Each row is a point on a landscape with many valleys, with its height.
From any point a ball takes the steepest step (drop divided by distance) to one of its 2 nearest points. It stops when none of these is lower. Distance is the straight distance between rows; heights are no part of it.
K6: [-33  11  -6 -45  12  13 -54 -10 -56   2  76  37 -52  20 -14 -12  -7  33
 -26 -18  17  32   3]  h=197
K339: [ -8   1   4  32 -18 -28 -35  18  -6 -23 -82 -29  13   5   5   7  21  10
 -50  -9  63 -15   3]  h=663
K621: [ 42  23   9  53  22  -4  81  21  19 -57  16  68  13 -37   8  75  15 -14
  12 -42  19  18  19]  h=462
K954: [ 23  26  28   6 -10  25  12 -16 -58 -44  92   2  24 -31 -21  52 -59 -16
   4 -40  -3  28 -46]  h=270
K616: [  0 -30   2  38 -25 -38 -20  14  59 -14 -90 -12 -12 -10  17 -24   9 -12
 -20  64  61 -33   5]  h=698
K50: [ 24 -52  -8  -2  -7  -7 -20  -4  76  37 -34 -39 -42   6  21 -32  17  -5
   8  74 -17 -26 -23]  h=488
K600: [  5  23 -23  40 -86  -5 -44  25 -60 -17   5 -66  19   8 -12  76 -60  10
  18  -5  14 -15 -47]  h=328
K569: [ 33  30   4  46  -7  14  56  -6   1 -48 -22  28  -7  33  13  55  48  24
 -20 -58  12  21  35]  h=498
K720: [  34  -19  -20    9  -45  -30   12   10   38   46   35   23 -100    8
   19    6   10   39   48   51  -30    1  -26]  h=466
K467: [  4 -28  -8 -31 -27 -13  38  29 -22  50  80  25 -24 -26  -3  -8 -22  16
  69  19 -69  14 -32]  h=302
K662: [-44  -5   1 -42  40  18  34   1  15   8 -25  15  37 -16   1 -67  38  -9
  16  24 -30 -20  54]  h=141
K360: [ 22  -9   2  21  -6  -5  19  -6  18  26  32   9  -9  -3  -2  25 -25 -11
  38  15 -42   8 -40]  h=392
K685: [ 16  16   4  13 -16  15  10 -16 -13 -14  35   9 -43  33   1  25  17  13
  -6 -37 -27  28  -9]  h=574
K986: [-42   2   7   4 -20 -31 -40  34 -33 -26 -51 -16  50 -31   6 -19 -13 -10
 -42   0  63 -18   5]  h=647
K941: [ 32   4  17  -4  59  41  30 -54  25 -22   8  13  74  -6  -9  10 -29 -42
 -31 -33  -5  29  14]  h=258
K944: [  8 -24  -9  49 -41 -54   2  25  69 -19 -61   9  16 -38  14 -15 -22 -39
  20  79  47 -44   0]  h=689
K432: [  1  -7   1  29  12 -19  30  20  32  -7 -30  41   2 -19  16   0  20 -19
   9  13   4   7  16]  h=426
K489: [  2  21   2  -7   8  41 -37 -38 -10 -12 -34 -68  45  34  -7  -7   6  -3
 -43 -46  10   1   7]  h=286
K637: [-26 -17   9  17  28  -4  23   6  34 -24 -50  12  75 -39   2 -39  -9 -57
  -2  12  -3 -11  17]  h=172
K711: [-39  22  -1 -31  29  15 -30 -21 -68 -11  40  37 -37  41 -38  11  17  39
 -39 -44  38   0  36]  h=240
K688: [ -4  -2   4  43 -27 -59 -10  39  20 -24 -25  25   7 -45   9  10 -47 -26
   4  59  63 -19 -14]  h=665
K284: [ 12  24  11  37   0 -12  63  20 -10 -34  -6  15  51 -33   9  42  -4 -20
  11 -36  -3  14  -4]  h=506
K671: [ 57 -10   7  23  53  21  64 -44  67  -8  16  18  56 -24   2  35 -14 -56
  15 -17 -33  27   7]  h=181
K847: [ 10 -12 -23  -3 -39  14 -12  11 -11  27   1 -60  -1  18   6  -4  -4  12
  42 -11 -64   3 -30]  h=296
K277: [  2  -6   3 -14 -28 -17 -33   9 -35  17  94  23 -65  -5 -10  20 -51  17
  24  24  -8  25 -52]  h=116
K503: [  8   5  -7  36 -30 -32  -7  28   9  -6 -31  24 -67  19  18  13  40  43
 -14   9  36   2   9]  h=556
K474: [-14 -30   5 -39  -9  -9 -62  11  20  21 -19 -49   1 -14  11 -52 -27 -17
 -14  48  23 -11 -17]  h=346
K58: [ 31 -12  -2  24  -6   2 -16 -16  39  16 -32 -58  38   4   1  14 -35 -35
  12  18 -28 -14 -47]  h=218
K970: [-35  29 -14  -4  10  -9  21  13 -54  -5 -20  35 -40  43 -20   2  74  69
 -10 -36  36 -22  69]  h=268
K127: [-39   2  11 -59  55  18 -68 -30 -32  16  41  21   7   2 -30 -39 -38 -15
 -38   0  27  17   4]  h=327
K397: [-11  -6  -4 -13 -22 -36  49  48  19  16 -13  51 -38 -19  35 -42  45  25
  28  25  -4  -9  39]  h=463
K409: [-11  13  15  21  -8 -18 -15  21 -30 -26  -4  -4  33 -19   1  23 -27 -13
 -28 -22  33   6 -24]  h=626
K74: [ -6 -24  -6 -55 -34 -24 -46  21  31  36 -15 -25 -62  -5  28 -60  -1   7
  -7  58  41 -28   7]  h=413
K485: [  6  36   8  54 -66 -17 -27  20 -66 -52  23 -17  -1 -16  -1  89 -47  16
  -8 -23  43 -16 -47]  h=343
K943: [-30  29 -14 -41  30  49 -58 -47 -46  -2   2 -52  23  41 -21 -20  15  17
 -23 -48   7   8  20]  h=321
K198: [-44  18  -9 -21  39  -9 -10 -22 -90 -12  11  12 -43  50 -50   4  57  73
 -13 -55  52 -29  67]  h=125
K942: [  1  -9  -9 -23 -38 -29  38  48  -2  42  29  14 -31 -25  23 -24  10  23
  50  18 -39   1   0]  h=372
K892: [ -1 -18   1 -20  19  26 -57 -19  26  28 -18 -62  22  13   1 -29 -21 -20
  -8  11 -27   3 -33]  h=277
K658: [ 32   9  16   0  26  25  -7 -56  10  -5  44  20 -17  27  -5  22 -17 -13
 -26 -23 -14  39 -20]  h=597
K548: [  4  37  -2  29   9  17  48 -16 -42 -41 -45   5  15  43 -13  36  62  42
 -39 -76  37 -15  68]  h=456
K170: [ 17  16  15  -7   2  34  -1 -31 -37 -17  57 -31  44   1 -10  16 -51 -20
 -10 -52 -28  40 -26]  h=300
K470: [-44  26   4 -42  57  23 -27 -30 -57  -3  -2   1  44  16 -38 -22  21   8
 -24 -39  28 -11  37]  h=361
K353: [ -6 -33 -14 -47 -15  10  -1  20   3  51  20 -42   9 -17  12 -45  -9  -2
  47  21 -66 -10 -15]  h=259
K713: [-43   4 -20 -66  12  30 -84 -15 -43  26  45 -18 -20  21  -9 -44 -18  20
 -14  -9   7  21   3]  h=252
K138: [ -9   7  20 -37  65  31 -23 -50  -2   8  19   9  42   5 -28 -18 -28 -40
 -39 -19  -1  15   0]  h=333
K999: [ -4 -13   0  11 -29 -15 -26  31  32  -1 -99 -53  -1   3  23 -36  37   9
 -19  27  27 -30   9]  h=678
K191: [-32 -32   0 -59   7   9  17  18  19  30   0 -14  29 -36  18 -82   5 -18
  25  38 -47 -21  16]  h=205
K244: [ -3   5   7  40 -18 -38 -37  17   3 -14 -19 -16  41 -29  -6  36 -65 -35
  -9  34  40 -18 -41]  h=644
K365: [-27   8  -3 -37  43  46  19 -14  21  23 -37 -40  43  11  -1 -49  47  -5
  17   2 -61 -21  22]  h=182
K880: [ -1  -9   7  -8  18  11  16 -10  -5  17  44  -1  39 -24 -11   5 -43 -41
  19 -16 -44  21 -39]  h=347
K585: [ 40  17  10  17  21  42  26 -47  31 -19 -51 -51  72  28   5   2  12  -9
 -35 -47 -13   7  17]  h=244
K977: [  6  17  14  12  41   8  58  14  -6 -26  35  79  -5 -22  -1  33  10  -5
   0 -31   1  26  12]  h=393
K818: [-22  16  18 -18   0  -2 -13  23 -62 -21  83  30  -6 -31 -12  18 -48   2
  -3 -23   7  28 -37]  h=219
K486: [  4  13  12  10   2  -8  29  24 -26 -14  70  59 -38 -31  -1  34 -16  10
  18 -10 -13  29 -28]  h=303
K926: [ 40 -16 -18  35 -37  -9  41  -1  29  32  28   3 -64  20   8  38  19  19
  59  21 -70  10 -32]  h=428
K766: [-16 -32  -5   2  57  31  36 -29  72 -15 -55  20  54 -22  -8 -43  32 -57
   6  25 -24 -20  40]  h=57
K126: [  7  16  -3  17  19  17  30 -17   3  -6  -8  40 -51  50 -10  20  57  32
 -16 -34  -8   8  35]  h=541
K8: [ 14  -8  -9 -23 -59 -32  14  37 -18  45  76  25 -55 -21  -2  21 -48  20
  63  47 -20  -1 -35]  h=223
K905: [ 25   0 -28  21 -81   8 -30  -1 -36   3   9 -74  -3  29 -15  52 -40   5
  45  -9 -39   0 -41]  h=316
K877: [ 40 -21  -7  57 -13 -18 -28  -6  70  13 -47 -37   4   0   7  28 -33 -33
  13  66   3 -26 -37]  h=271
K268: [ 17 -25   1  20  -4 -29  -4   8  49  17 -16  18 -37  -4  19 -11   5  -4
   7  52   6  -1 -12]  h=496
K687: [-11  31  10 -12  41  29  15 -41 -59 -31  -7   7  36  38 -31  22  21  19
 -48 -68  37  -8  54]  h=409
K91: [-29  -4  11  -3  29 -10   1   2   2 -18 -26  38  25 -17 -10 -26   3 -22
 -25   8  31  -1  32]  h=320
K546: [-31  16  -9 -21 -11 -20  28  34 -17   9 -33  28 -32  10   6 -31  65  52
   0  -1  19 -12  58]  h=395
K916: [ 12  -3   3   0  35  46   9 -33  46  12 -63 -63  48  19   8 -20  32 -20
  -8 -10 -44 -14   6]  h=208
K565: [ 12 -23   0  -6  67  26  46 -41  61   7  -2  34  43 -18   2 -12  20 -56
  10   2 -50   9  17]  h=122
K961: [-14  16   4   5 -14 -22 -13  30 -38 -20  11  32 -29   3   5  14   8  29
 -32 -19  36  12  -2]  h=599
K931: [  30   -9  -14   20  -56  -39  -11   25   32   26   -7    8 -105   31
   31    1   35   52    7   38   14    1  -12]  h=513
K882: [  6 -39 -12 -50 -18  -3  -8  11  52  50  -1 -26 -54  -2  39 -63  27  14
  21  66 -29 -23   1]  h=459

For each start below, name the point where the ball stops.
K720: K818
K50: K58
K569: K662
K485: K662

Call two points neighbours if one is among the 2 nearest of the other. Go from one point of each pair to the other, from neighbour to neighbour, staying as low as possible. Name the highest point that can't be avoided.
K198 and K58: K268
K277 and K198: K397
K6 and K198: K711
K766 and K198: K138
